The views of a scene show one set of named points, each view turned or mirrored, shifted and resized as a whole, with a little noise and some points left out.
In the rows, 128 means zero.

Scene 1
View 1
z28: [142 129 142 133 141 154 143 134 133 105 118 101 134 137 122 173 104 110
 122 115 149 115 104 107 128 113 118 122 144 137 143 138 137 122 117]
z90: [138 143 159 119 131 153 132 135 111 100 142 107 144 122 117 150 111 103
 153 131 134 110 109 128 138 152 119 134 140 138 143 127 117 143 110]
z733: [132 126 132 144 144 163 188 132 159  97 123  88 117 150 131 165  91  99
 110 109 122 110 114 109 128 126 116 120 131 118 130 139 117 104 133]
z94: [116 143 133 121 137 170 178 151 148  81 108  98 111 120 144 165  69 103
 139 131 107 116 134 115 143 163 125 123 111 131 119 145  97 116 128]
z410: [145 131 169 118 139 156 142 125 126  86 144 118 151 152 100 141 123  88
 142 116 138 104 106 131 115 121 105 120 144 136 151 126 126 158  95]
z535: [125 141 126 143 135 157 178 138 141 114 132  78 114 120 145 168  84 111
 127 127 114 114 118 111 154 165 129 137 127 117 123 138 103  93 145]
z75: [149 125 145 151 141 148 163 114 136 119 157  85 139 155 113 154 123 100
 113 106 141 106  93 116 130 119 114 133 154 116 146 128 130 112 129]
z259: [126 127 119 149 146 165 194 139 165 102 110  81 107 139 144 178  77 109
 104 112 119 115 118 100 138 131 124 121 124 118 122 147 113  86 145]
z926: [134 153 156 117 124 150 123 139 101 108 144 102 143 104 125 153 106 111
 161 141 131 114 111 128 152 172 127 143 138 139 139 129 110 139 115]
z545: [137 144 159 116 130 152 126 136 109 100 136 109 145 120 117 154 110 105
 151 132 138 112 110 125 136 147 120 132 140 144 144 130 119 145 107]
z326: [134 146 169 107 129 158 137 136 111  82 145 119 147 127 111 137 110  92
 164 133 123 107 118 138 132 159 115 130 132 141 142 124 106 162  97]
z323: [137 137 154 127 134 153 151 129 125 100 147 100 140 135 116 148 111  98
 140 122 129 108 109 126 135 146 116 131 140 128 140 127 115 134 117]
View 2
z75: [136 156 145 151 143 115 118 202 119  98 173 181  47 111 124 175 156 152
  90 124  82 105 120  76  96 145  75 152 108 133 120 108  93 109  76]
z926: [153 146 152 141 124 131 159 169 174  74 199 136 137  77 180 106 145 157
  75 107 119 109 104 119 124  53 145 141 176 127 130 104 115 110  95]
z259: [ 58 148 165 131  77  73 129 162 124 125 161 203  68 117  97 189 185 139
  78 106 112 102 101  76 171 108  87 180  76 124 102 192  62 169 118]
z410: [150 137 151 152 152 138 121 170 127  88 204 188  85 110 135 145 121 171
  51 132  80  90  92 142  79 117  70 128 150 141 143 106 135  54 145]
z94: [ 73 128 168 127  65  90 137 136 150 120 195 180 119 113 121 152 166 151
  51 111 129  94  88 116 176  49 124 171 127 135 116 193  75 150 151]
z545: [140 144 158 143 133 128 152 160 152  81 199 169 120  86 157 123 137 164
  62 114 105 102  92 136 113  82 107 135 160 127 137 118 127  89 126]
z28: [105 166 164 143 138 105 156 168 130  84 167 205  83  86 132 157 158 152
  79 103  93 106  91 113 123 128  65 141 109 108 127 135 123 110 121]
z323: [143 136 150 147 126 126 124 174 140  95 200 164  94 109 140 143 140 160
  62 127 100  98 105 116 106  90 109 146 149 141 130 115 105  96 113]
z326: [154 123 152 143 125 139 129 155 153  89 219 159 127 104 155 118 122 170
  42 129 106  93  93 148 104  61 119 137 183 145 141 116 124  71 145]
z535: [ 89 148 159 133  81  88 138 173 149 112 173 165  92 104 128 161 182 140
  87 105 124 110 113  71 167  77 130 174 109 128 104 161  60 173  84]
z90: [144 142 153 145 132 130 147 167 155  81 199 161 116  88 159 125 139 161
  65 116 105 101  97 128 112  79 115 138 159 130 134 112 123  94 115]
View 3
z326: [122 171 122 114 108  85 101 146  97 162 130 168 143 131 115 139 167 141
 121 123 149 138 120 109 198 128 156 132 147 117 155 133 152 128 130]
z75: [129 156 109 104 143 108 177 103 137 121 133 127 140 107  96 108 121 117
 104 134 164 142 125 101 168 102 127 114  92  98 128 155 175 125 141]
z90: [123 149 119 110 113  90 117 145 106 161 128 147 155 120 109 116 152 131
 122 125 146 139 127 120 193 123 146 126 136 110 141 137 158 123 135]
z259: [120 133  91 106 164 126 127  42 146 153 103 127 117  92 105  73  80 109
 109  90 162 152 165 117 165  91 162 121 115 122 139 170 143 103 117]
z733: [123 149  97 104 160 118 137  57 141 141 115 138 116 105 102  96  98 116
 108 105 168 150 148 106 168  96 155 122 112 117 142 165 151 113 122]
z545: [120 147 120 106 116  87 115 144 106 163 127 151 150 126 105 119 151 132
 122 124 147 142 127 123 194 126 144 126 143 113 146 142 158 122 130]
z926: [127 146 119 123  92  92 105 162  95 176 123 136 174 106 122 100 156 130
 127 121 130 127 132 131 195 121 150 124 132 107 135 124 149 124 138]
z323: [126 160 114 112 122  99 129 122 116 150 128 144 143 115 109 115 141 129
 115 122 153 139 128 110 184 114 147 124 121 110 141 142 157 125 133]
z410: [120 167 124  94 133  83 142 134 114 136 140 165 129 143  92 150 156 135
 113 137 166 151 112  99 191 129 133 126 138 111 152 150 172 130 132]
z535: [128 144  95 126 130 126 111  76 128 166 105 121 145  81 125  69 102 115
 116  93 144 132 160 121 170  90 168 123 105 115 131 145 135 113 129]
z94: [119 146  98 119 139 114  78  71 118 180 100 150 122 103 121  88 109 123
 122  82 151 144 163 123 183 104 183 134 146 131 152 151 127 106 112]
View 4
z94: [130 130 141 115 126 129 159 125 106  76 139 112  97  81 112 108 134 146
 148 202 127 126 119 141 109 129 185 107 123 131 112 149 169 102 121]
z259: [118 124 121 143 130 100 145 131  93  84 129 118 105  69 139  88 156 168
 150 202 106 113 130  97 108 130 154 118 130 157 141 141 168  97 128]
z926: [137 126 146 134 135 148 131 148 118 113 152 137 128 133  97 145 108 113
 112 177 147 124 108 129 153 142 187 119 139  96 126 153 120 112 109]
z75: [115 102 132 181 140  96 141 156  95 126 133 136 121 107 139 116 137 139
 107 161 111 104 123  79 133 149 144 122 140 136 155 141 135 111 132]
z545: [132  97 139 141 125 128 149 148 120 117 140 135 115 120 111 137 119 113
 107 163 144 130 113 136 142 134 173 114 138 101 131 150 127 112 126]
z326: [132  97 160 142 132 131 168 149 120 120 145 128 105 120 106 144 107 102
  98 152 147 129 108 147 132 144 185 106 132  96 114 152 130 120 128]
z28: [125  85 114 150 117 103 140 145 112 110 126 136 117 100 132 114 145 136
 119 174 129 128 122 114 137 122 148 120 143 120 154 146 134 104 132]
z733: [117 111 131 152 131  97 157 136  95  97 128 120 101  78 138  98 148 155
 134 184 109 114 127 102 109 136 154 114 130 148 137 141 162 103 133]
z535: [126 152 137 134 140 129 134 133  95  86 145 121 116  93 116 107 134 156
 146 206 115 109 121 100 121 143 174 120 130 142 129 146 158 101 111]
z323: [125 107 146 154 136 119 152 148 108 118 140 131 113 111 117 128 122 123
 109 163 130 119 116 116 133 144 169 116 135 117 131 147 136 112 127]

In a view up to two points have been moved. Name them for each view, in the order of its rows, or write none.
view 1 => z926, z545
view 2 => z323, z535
view 3 => none
view 4 => z259

Scene 2
View 1
z636: [153 142 126 169  88  90 109 143  83 128 107  99  95 123 148 120 161 107
 157 167 102 138 136 164 150 147 131 107  96 139  68 150 128  43 119]
z755: [166 158 111 147  55  99 155 128 143 105 131  83  76 154 138 116  65 147
 179 166 132 172 110 124 111 106 124  95 122 139  87 136 141 115  86]
z916: [162 162  93 151  82 106 105 105 136  86 105  90 106 137 123 116 123 101
 144 161 115 165 141 139 104  88 151  79 107 136  96 119 127  85  84]
z957: [167 165  79 167  55  96 145 116 130 104 116  98  84 164 124 116  69 124
 184 136 120 176 119 137  88  88 130  79 107 139  75 114 143 121  96]
z848: [166 170 132 109 126 116  77 106 169  70 111  51 132 119 104 113 134  80
  56 202  90 177 154 127 127  80 155  72 135 139 136 123 119  85  44]
z204: [165 158 154 116 106 102 114 136 147 102 126  54 105 126 128 114 110 115
  95 204  97 170 129 128 147 119 127  95 137 143 112 146 129  87  66]
z456: [162 155 108 160  75  94 126 129 114 113 113  93  89 143 137 118 113 118
 162 159 110 158 127 147 123 116 130  93 107 139  76 133 134  84 102]
z334: [160 151 133 138  92 102 115 131 128 106 119  77 101 127 137 118 126 118
 131 185 109 158 132 138 140 122 133  97 118 139  97 146 128  71  86]
z463: [157 150 136 135  99 104 106 127 129 100 116  77 106 119 138 119 143 113
 124 193 110 151 138 138 144 123 142  98 117 137 101 147 123  60  84]
z270: [157 149 133 132  96 107 104 124 137  95 118  76 107 120 139 119 141 116
 124 194 114 155 139 134 140 120 145  96 118 137 108 146 122  63  81]
z390: [164 163 106 172  81  83 128 140  93 131 110  92  89 151 122 114 102  97
 149 141  82 167 124 166 125 118 112  88 104 146  58 124 141  95 110]
z924: [159 149 166 126 105  96 117 152 121 122 127  63  96 121 141 116 127 121
 110 202  94 157 126 141 167 144 119 110 130 144  97 160 128  66  86]
View 2
z924: [115 113 143 122 118 118 118 142 157 150 133 133 126 140 119 104 127 111
 106 124 157 121 130 127 134 126  98 128 117 141 147 171 120 123 135]
z390: [120 109 119 146 113 117 105 162 156 106 152 129 113 146 119 140 147 126
 116 123 151 116 122 115 110 101 105 109 141 167 135 152 125 128 167]
z848: [ 92 105 130 107 109 123 133 124 144  98 130 155 142 148 127 122 143 106
 131 122 162 103 102  98 147 141 120 104 127  98 152 186 126 107  87]
z334: [115 112 126 121 122 128 120 145 149 126 136 134 126 138 116 120 135 113
 117 120 153 123 117 121 127 125 105 128 128 134 132 166 128 121 143]
z957: [116 104  84 138 113 135 116 168 143  98 156 121 113 153 117 156 158 137
 123 112 152 129  97  98 102 103 112 137 155 141 133 144 135 119 171]
z916: [111 109 108 123 122 132 119 150 144  94 143 138 125 142 118 141 148 117
 130 117 151 119 102 106 120 121 114 119 141 127 126 163 133 118 144]
z755: [116 103  91 131 112 137 123 164 144 130 149 113 114 153 118 138 148 135
 114 109 156 136 101 105 108 109 103 158 145 134 144 148 133 118 165]
z204: [105 106 130 119 109 121 127 138 151 137 134 134 129 148 122 112 136 115
 112 121 163 118 116 112 135 129 105 129 124 122 157 174 123 116 118]
z636: [131 124 144 130 138 121 103 152 158 116 137 138 123 123 111 121 129 105
 116 127 142 119 134 139 121 120 102 107 125 164 107 163 125 132 169]
z270: [114 113 128 113 128 130 122 140 148 123 131 138 132 134 115 117 133 108
 121 119 152 123 115 122 132 133 107 127 125 124 127 171 129 118 135]
View 3
z957: [139 115 182  83 140 119 173 181 192 113 124 116 125 124  95 145 164 148
 103 135 194 163 117  81 171 135 139  88 142  82  97 149 104 193 247]
z270: [133 152 117  98  97 115 133 178 150 137 108 143 122 151 121 136 159 133
 158 156 172 194  75 118 170 101  98 126 158  92 111 189 118 173 131]
z463: [135 155 115  94  93 116 133 176 141 141 102 147 118 145 120 136 167 132
 163 160 165 193  66 121 165  99  95 125 158  98 110 190 119 169 123]
z848: [131 224 107 136  64 124 147 141 178 120 148 143 140 164 127 165 165  96
 178 166 153 241  57  92 160 138  85  81 152  84 123 201 140 220 104]
z334: [137 142 126  91 102 118 143 180 147 138 103 145 113 136 112 137 163 137
 147 158 165 185  79 112 167 103 104 117 156 101 107 181 117 172 145]
z924: [140 140 105  89  91 113 145 184 123 155  88 168  91 118 101 141 166 136
 146 171 132 185  71 118 160  98  93 120 164 130 109 186 128 159 115]
z390: [156 134 183  65 129 125 162 179 156 126  84 126 103  95  97 139 201 149
 135 149 174 155  77  96 148 123 126  84 142 109  89 146 111 173 215]
z456: [144 126 159  74 124 118 149 186 156 130  95 127 116 121 108 132 176 149
 135 148 184 164  87 110 163 109 120 112 149  96  97 163 107 168 194]
z916: [137 161 157  94 112 122 143 168 180 115 123 115 141 149 123 140 171 132
 154 143 199 189  80 103 166 122 115 102 146  70 104 171 109 190 188]
View 4
z270: [132 108 105 152 125 157 112 141 152 149 113 143 115 115 123 120 167 126
 132 154 120 124 112 101 139 142 142 134 125 107 126 117 138 110 119]
z334: [128 104 100 151 125 154 121 137 153 158 114 143 110 116 123 115 165 121
 133 151 116 123 115 106 137 142 140 132 130 105 119 121 137 102 126]
z924: [119 106 100 153 133 150 113 151 151 160 104 140 114 111 112 117 174 128
 128 157 117 131 107 118 135 123 123 130 146 105 105 113 131  98 132]
z463: [128 107 103 151 126 153 114 142 152 151 112 142 114 113 120 117 168 128
 132 152 117 123 112 103 137 141 142 133 126 110 123 115 136 108 118]
z390: [113  96  89 141 124 135 153 116 152 183 121 133  91 121 128  93 160 102
 144 138  95 110 126 113 131 147 149 135 121 110 102 134 132  79 138]
z755: [143  89  91 163 117 166 148 118 157 172 124 155 106 137 141 117 145  97
 137 153 122 118 124 113 145 162 141 124 139  81 115 148 149  76 155]
z848: [144 134 142 152 136 171  86 147 137 179 124 143 108 122 142 152 204 126
 133 147  99 120  97  85 137 135 158 133 110 111 141 109 137 126 120]
z916: [138 106 106 148 119 155 129 120 151 164 129 142 102 125 140 114 162 110
 141 141 108 110 120  90 139 163 163 135 104 108 133 131 143 103 121]
z957: [140  91  91 153 114 157 159 103 156 181 135 150  95 139 149 107 145  89
 146 141 108 106 131 103 141 173 161 129 116  91 119 153 147  76 148]
z456: [128  94  89 149 118 147 143 118 156 160 122 142 103 122 129 101 150 108
 140 144 112 113 125 106 138 158 150 133 120 105 116 134 140  90 130]
z204: [133 113 116 157 133 164 106 148 147 173 113 146 111 120 127 134 183 123
 130 157 111 128 103 108 138 130 133 127 139 100 118 117 137 103 138]
z636: [104  96  79 139 122 126 136 132 157 143 107 128 105 101 105  82 154 126
 136 142 111 118 124 111 130 141 141 140 119 124 108 116 127  99 107]

In a view up to two points have been moved. Name them for each view, in the order of its rows, or write none.
view 1 => z636
view 2 => z916
view 3 => z463, z390
view 4 => z456
